Points, in no order, along strands that fork, close into loops and pass close to each other.
In the rows, 128 means zero.
Points whose rows are less than 102 apart are linked; no others are. Some points are linked to none.
Q_379: [130 172 148 112 122 142 103 135 118  93 154 101 166 113 118 151  79 126
 125  86 111 101 146 100]
Q_646: [146 102 138 120 130 165 101 151 161  71 133 118 168  91 133  74  68 102
 148 136 118 125 132 165]
Q_197: [119 124 159 111 153 159 161  94 115 139  99 129 104 180 115 155 151 127
 138 113 124 114 127  74]
Q_212: [119 111 101  83 111  99 113 143 150 105 163  99 152  93 113 100  91 125
  68 177 147 152 104 163]
Q_989: [ 85 110 135 128  89 121 158 118 151 152 114 126 151 168  85 138 129  91
 132 140 161 174 151 132]
Q_453: [125 143  80 129 172 113 148  95 127 134 152 112  72  94 136 140 155 146
  49 112 112 131 101 148]
Q_963: [170 162 136 134 127 101 177 121 104 183 112 161 131 176 132 186 145  93
 151 129 105 107 151 132]
Q_333: [122 169 172 126 140 151 177 119 118 129 109 139  95 207 134 170 172 130
 168 128 132 131 143  84]
Q_575: [149 164 138 102 131 126 115 117  62 128 145 122 143 115 122 187 129 152
 107  64 123 100 154  87]
Q_358: [ 94 120 129 161 137 153 132 103 143 112 138 175  67 173 142 117 186 137
 161 121 151 177  80 135]
Q_385: [145 145 158 145 167 121  79 194 113  95 116 114 114  96 188  95 144 164
 139 158 125 117 107 167]
Q_525: [ 97  71 104 140 143  96 139 124 155 152 122 151 120 137 139  99 155 118
 157 132 180 179 110 179]
Q_80: [116 171  91  98  87 101 120 136 169 128 164 126 124 114 107 105 107 104
  71 175 151 165 112 160]
Q_199: [145 176 160 129 141 177  95 146 141  76 122 123 109 114 144 120  91 113
 114 160  75  80 122 149]
Q_138: [130 172 156 132 105  89 145 152 135 149 132 122 169 156 109 146 112 119
 154 138 151 169 169 146]
Q_230: [119 134 140 128 170 110 122 151 115  84 151  83 123  88 160 122 125 151
  74 147 123 129 116 142]
Q_449: [133 120  98  59  81  94 100 135 105 113 187  98 187 108  77 149  84 129
  98 144 126  94 112  95]
Q_650: [169  83  87 116 182 109 156 121 115  96 120  87 159  82 134 113 129 146
 108 134  84 116 114 149]
Q_855: [181 121 105 112 158 159 117  84  87 114 134 133 126  83 125 142 136 135
  92  66  86  55 138  97]
Q_361: [203 131  84  85 152 127 113  87  73 142 131 164 127  72 121 136 153 107
 108  93  76  52 158 114]
Q_544: [ 82 140 124 128  69 114 120 138 164 132 152 132 140 122 112 119  95 114
  98 153 170 182 132 157]
Q_424: [126 151 140 165 103 110 188  96 130 171 118 158  82 195 105 188 169  82
 137 138 118 143 128 106]
Q_466: [ 76 106 118 118  98 155 127 101 109 141 133  98 157 151  86 179 113 142
 104  94 145 124 150  61]
Q_548: [190 115  84  93 124 113 122 104  71 175 107 181 145 102 101 150 161  95
 129  99  97  75 174 102]
Q_988: [151 144 123 128  71 130 117 112 113 126 159 118 202 127  67 177  71 123
 153  73 136 132 176  87]
Q_169: [126  84  86  77  89 109 110 107 134 137 151  87 174 100  85 131  91 113
  73 146 132  99 121  97]
Q_998: [148 150 121 116 186  91 121 166 127 111 134 114 128 103 168 116 125 150
 125 151 116 125 111 174]
Q_452: [ 84 172 136 171  76 159 132 113 163 131 130 191  67 174 145 122 159 127
 135 160 142 169  88 163]
Q_316: [ 73 153 148 144  68 144 115 113 113 153 136 104 116 142  76 174 127 131
  82 106 155 126 154  41]
Q_634: [104 191 158 124  91 141 101 137 155 159 102  99  98 114 114 141 125 102
  82 168 102  90 153  82]
Q_38: [ 95  65 105 129 148 105 100 148 106  56 173  67 172  92 134 129  96 180
  95 143 143 143 106 130]
Q_671: [117  39 135 149 126 125  93 151 139 114 101  93 160  93 152  84 132 173
 119 151 149 160 111 151]
Q_612: [ 96 145 145 169  73 130 173 115 157 174 100 161  84 187  98 161 148  73
 119 187 123 139 130 114]
Q_837: [191 191 133 119 162 124 129 148  99 112 165 133 136 110 150 138 102 115
 160  79 109  83 143 138]
Q_496: [129  71 110 187 127 121  92 147 149 156 115 157  84 105 141  97 175 185
 153 103 171 160  47 160]
Q_986: [ 93  89 153 120 120 147 129 130 142 126  94 130 168 176 120 103 111 119
 192 126 149 167 146 116]
Q_289: [101 162 178 157  87 147 126 146 147 136 128 173  68 185 165 113 164 153
 161 154 162 174 101 140]
Q_534: [132 168 145 154 125  72 149 169 136 155 126 146 125 178 135 140 141 121
 189 129 169 170 158 170]
Q_794: [103  62 105  96 114 126 162 109 143 153 104 109 182 148  95 127 118  97
 130 129 142 146 145 133]
Q_204: [123 152 173 137 131 194  97 145 154  85 103 137 123 135 165  88  94 142
 144 151  97 117 133 122]
Q_378: [167 107 105 129 162 145 132 121  97  58 130  67 143  70 114 104 120 142
  82 134  67  77 110 142]
Q_505: [ 98 160 199 129 120 166 128 152 137 121 121 148  91 183 152 106 150 175
 197 150 159 145 124 107]
Q_757: [157 146 140 138  92 111 155 109 112 194  90 158 125 152  85 183 177  84
 144 138  97  88 157 100]
Q_281: [ 76  68  70 149 141 115 132 107 151 121 136 140 125 101 125  90 153 144
 124 105 162 193  89 174]
Q_234: [158 136 133 142 183 134 121 141 130  99 139 137 129 118 157 105  84 130
 203  71 125 118 148 132]
Q_809: [111 105 120 139 102 137 120 132 164 148 120 155 104 104 167  95 139 138
  89 178 135 169  88 193]
Q_373: [ 88 138 115 179 112 157 139  97 134 128 120 209  71 180 156 122 179 107
 160 151 123 164  59 159]
Q_11: [128 130 147 135 172 154 162 110 125 144  93 148 105 164 162 149 139 136
 147 149  86 121 122 104]
Q_744: [123  77  89 118 157 106 129 122 120  78 129  73 186  89 114 110  98 145
 110 141 121 123 117 135]
Q_833: [108  74 105 115 132  93 104 151 126  80 171  85 168  71 130  85 102 159
  85 176 158 160  98 161]
Q_651: [ 87 125  66 137 124 123 146  99 159 145 137 151 124 131 105 124 147 116
 117 110 142 178 102 175]
Q_317: [137 147 145 153 138  80 102 193 118 156 105 162 101 160 162 127 150 145
 188 119 186 161 132 166]
Q_841: [149 104  77  65 116  75 128 109 120 145 170 104 143  96  93 131 126 118
  47 139 130 115 108 104]
Q_657: [136 104  78 100 153  97 152  98 119 152 143 113 114  96 120 145 155 136
  45 122 123 109 125 125]
Q_201: [105 166 181 134  89 181 115 136 160 115  91 130 123 158 126 109  95 116
 130 161 103 120 161 119]
Q_312: [113  54 120 163 169 130 123 139 119 101  92  97 151 110 147  78 138 175
 156 131 139 152 124 124]
Q_65: [179 127 137 140 174 167 117 101  92  71 169 108 113  98 134 137 103 145
  93  63  93  64 134 101]
Q_892: [178 165 113  72  89 100  83 139  71 108 203 122 186 103  79 151  95 115
 116 114 118  85 128  91]
Q_324: [ 95 141 148 125 105 125 123 142 130 124 123 115 183 140 124 124  95 125
 162 108 158 165 159 126]
Q_770: [148 164 130  86 115 112 113 151 131 124 138  97 144 102 120 132 112 101
  97 155 114 101 128 134]
Q_766: [139 159 172 163 145 114  86 188 124 126 117 144  76 140 207 115 139 177
 155 148 152 131 108 154]
Q_567: [140 153 156 139  97 181 133 100 145 120 122 140 144 152 106 135  92 111
 162  74 128 114 173  89]
Q_349: [ 79 134 159 153  80 152 151 104 157 143 120 140  93 188  93 139 155  89
 118 152 150 175 133 110]
Q_713: [108 136  56 139 160 116 157  87 133 134 134 152  94 115 141 133 158 133
 100 109 115 154  87 178]
Q_601: [170 133 143 122 143 169 107 135 150  83 147 119 104  91 120 115  79  86
 108 126  77  63 122 135]
Q_991: [124 187 182 141 141 148 144 143 121 125 110 138 119 191 151 128 137 150
 186 118 140 148 150 107]
Q_406: [162 153 137 123 180 131 121 147 103  63 144  81 127  72 148 130 127 138
  94 142  74  87 102 149]
Q_294: [132  42  97 177 156 100 126 160 131 143  86 129 103 116 145 104 178 169
 149 124 175 167  89 157]
Q_602: [ 88 155 148 123 101 146 120 123 154 137 115 104 103 144 114 132 113 121
  68 146 139 125 149 109]
Q_979: [118 159 150 146 146 116 186 115 116 146 120 153  81 198 144 158 162 112
 141 121 130 157 121 128]
Q_240: [157 159 160 164 180 161 110 152 118 104 101 149  84 130 190 103 127 172
 182 144 101 103 114 135]
Q_390: [ 98 139 128 121  87 133 110 129 108 126 159 101 186 141  90 202  76 153
 125  93 147 134 160  76]
Q_999: [133  67  82  85 118 101 171  94 128 187 105 125 172 138  85 144 146  89
 110 121 124 120 148 118]
Q_735: [146 139 141 137 184 143 140 123 126 115  98 135 121 122 167 125 120 145
 156 135  79 102 123 141]
Q_606: [119 197 135 147 144 121 116 141 140 124 136 142  62 120 181 139 142 142
  61 153 115 127 109 162]
Q_661: [124 123 154 142 143 167 151 104 119  93 130 130 146 178 102 120 115 136
 238  57 169 143 144  79]
Q_738: [166 173 127  75 144  81 113 150  81 105 189 100 178 101 115 157 102 123
 119 109 130  98 114 127]
Q_643: [126 113 105  96  84 107 125 100 112 207 109 128 115 105 109 139 171  88
  86 152 105  80 149  84]
Q_4: [128  26 109 157 187 106 157 133 105 128  85 116 131 127 133 108 173 163
 170 125 144 156 112 136]
Q_680: [177 132 128 128  86 141 132 120 133 138 169 152 180 113  88 143  75  86
 162  59 132 125 178 102]
Q_785: [122 174 151 151 169 114 129 154 115 119 126 144  68 141 208 133 137 162
 116 149 121 130 117 158]
Q_817: [113 115  74 100  85 112 130 106 150 198 142 128  92 100  98 129 155  88
  53 140 121 110 138 101]
Q_554: [159  89  99  98 103 107 147  96  88 193 105 159 167 135  76 164 170  79
 134 102 116  97 163  99]
Q_117: [ 85 117  79 133 117 137 142  82 162 161 121 131  72 110 100 135 161 101
  54 121 115 113 110 114]
Q_984: [151 115 103 149 173  66 113 190 137 175  97 154 119 132 158 107 133 151
 185 137 182 148 111 177]
Q_981: [104  61 129 130 135 119 130 141 154 130 100 131 132 103 154  96 133 140
 105 186 127 165 112 169]
Q_560: [116 174 131 130 153 117 107 153 128  96 175 118  79  92 177 118 141 152
  71 137 143 141 102 176]
Q_691: [ 99 119 154 138 149 155 137 123 143 121 104 132  82 136 159 113 142 162
  96 153 135 154 121 132]
Q_322: [140 193 171 141 173 173 113 141 113  96 113 142  95 159 171 116 118 171
 200 106 117 118 136 109]
Q_198: [139  75 121 134 130 164 110 112 156  72 133  98 174  83 103  89  70 118
 114 119 101 101 133 132]
Q_678: [112 160 153 130  83 168 108 121 151 126 103 106 154 142  83 133  89 112
 136 126 107 108 157  96]
Q_190: [128 105 102 124 168  72 153 158 141 164 115 143 133 145 148 118 142 109
 169 128 163 158 132 174]
Q_702: [ 72 125 110 128 111 146 135  99 146 143 141 112  91 137  98 143 126 123
  61 119 148 141 115 105]
Q_980: [120 119 177 133 120 172 165 121 140 123  99 171 114 207 146 121 165 136
 227 196 147 140 112 106]
Q_700: [206 130 114 119 104 133 156 110 140 150 138 165 155 117 108 131  93  72
 167  78 104  99 173 125]
Q_223: [195 205 128  83 158  67 126 150  96 132 170 117 158 120 146 147 123 128
 145 101 117 109 139 153]
Q_873: [142 127 140 122 150 165 146  97 125 128 107 133 139 149 116 139 117 131
 154  73 105 105 150 104]
Q_430: [113  82 164 136 115 178 142 121 151 123  79 158 140 184 130  91 142 129
 221 158 128 150 122 109]
Q_44: [131 101 128 104 130 117 102 163 148 115 124 110 178 106 149  79 100 123
 148 169 130 130 118 172]
Q_827: [191 142 142 122 159 150 119 128 107  83 185 127 119  92 149 128  82 114
 133  53 116  82 138 116]
Q_120: [118  88 123 157 155 112  91 173  89  54 142  72 156  62 152  90 129 189
 106 155 134 137 112 136]
Q_165: [ 95 107 106 109  91 130 115  93  93 184 117 108 121 127  79 152 160 108
  92 109 127  91 157  60]
Q_944: [100 158 150 133  71 137 107 102 119 166 118 116 135 123  73 156 151 104
 118 115 119  96 181  56]
Q_115: [101 113 143 109  89 112 119 149 165 143 121 132 173 134 141 100 111 113
 136 175 151 167 137 165]
Q_878: [185 141 119 119 135 109 167 118 113 171 126 150 168 145 127 158 119  94
 186  91 100 106 151 148]
Q_77: [120  69 125 180 109 127 105 143 164 145 119 144  91  81 171  84 158 173
 122 153 143 169  79 164]

A fork is a point with three links, a tip a point with one. Leave the first point through the second and follow the links. Name the first fork or tip that comes.
Q_713 / Q_453 => Q_333
Q_169 / Q_841 => Q_980
Q_165 / Q_944 => Q_757
Q_757 / Q_963 => Q_634

How many points has the smallest loop of links through each point below? Write - if it is on no loop.
Q_385 => 7
Q_312 => 8
Q_240 => 7
Q_349 => -

A tip is a point with one link. Name the tips that can be reached along the links from each point below, in the order of the rows.
Q_651 => Q_358, Q_601, Q_980
Q_646 => Q_198, Q_120
Q_316 => Q_634, Q_757

Name the points in between on the shortest way along the links from the first point to the second, in order.
Q_361 / Q_452 => Q_548, Q_554, Q_999, Q_794, Q_989, Q_349, Q_612, Q_424, Q_979, Q_333, Q_991, Q_505, Q_289
Q_240 / Q_601 => Q_735, Q_11, Q_197, Q_873, Q_567, Q_678, Q_201, Q_204, Q_199
Q_713 / Q_548 => Q_453, Q_657, Q_841, Q_169, Q_449, Q_892, Q_738, Q_223, Q_837, Q_827, Q_65, Q_855, Q_361
Q_634 / Q_878 => Q_602, Q_702, Q_117, Q_817, Q_643, Q_165, Q_944, Q_316, Q_466, Q_390, Q_988, Q_680, Q_700
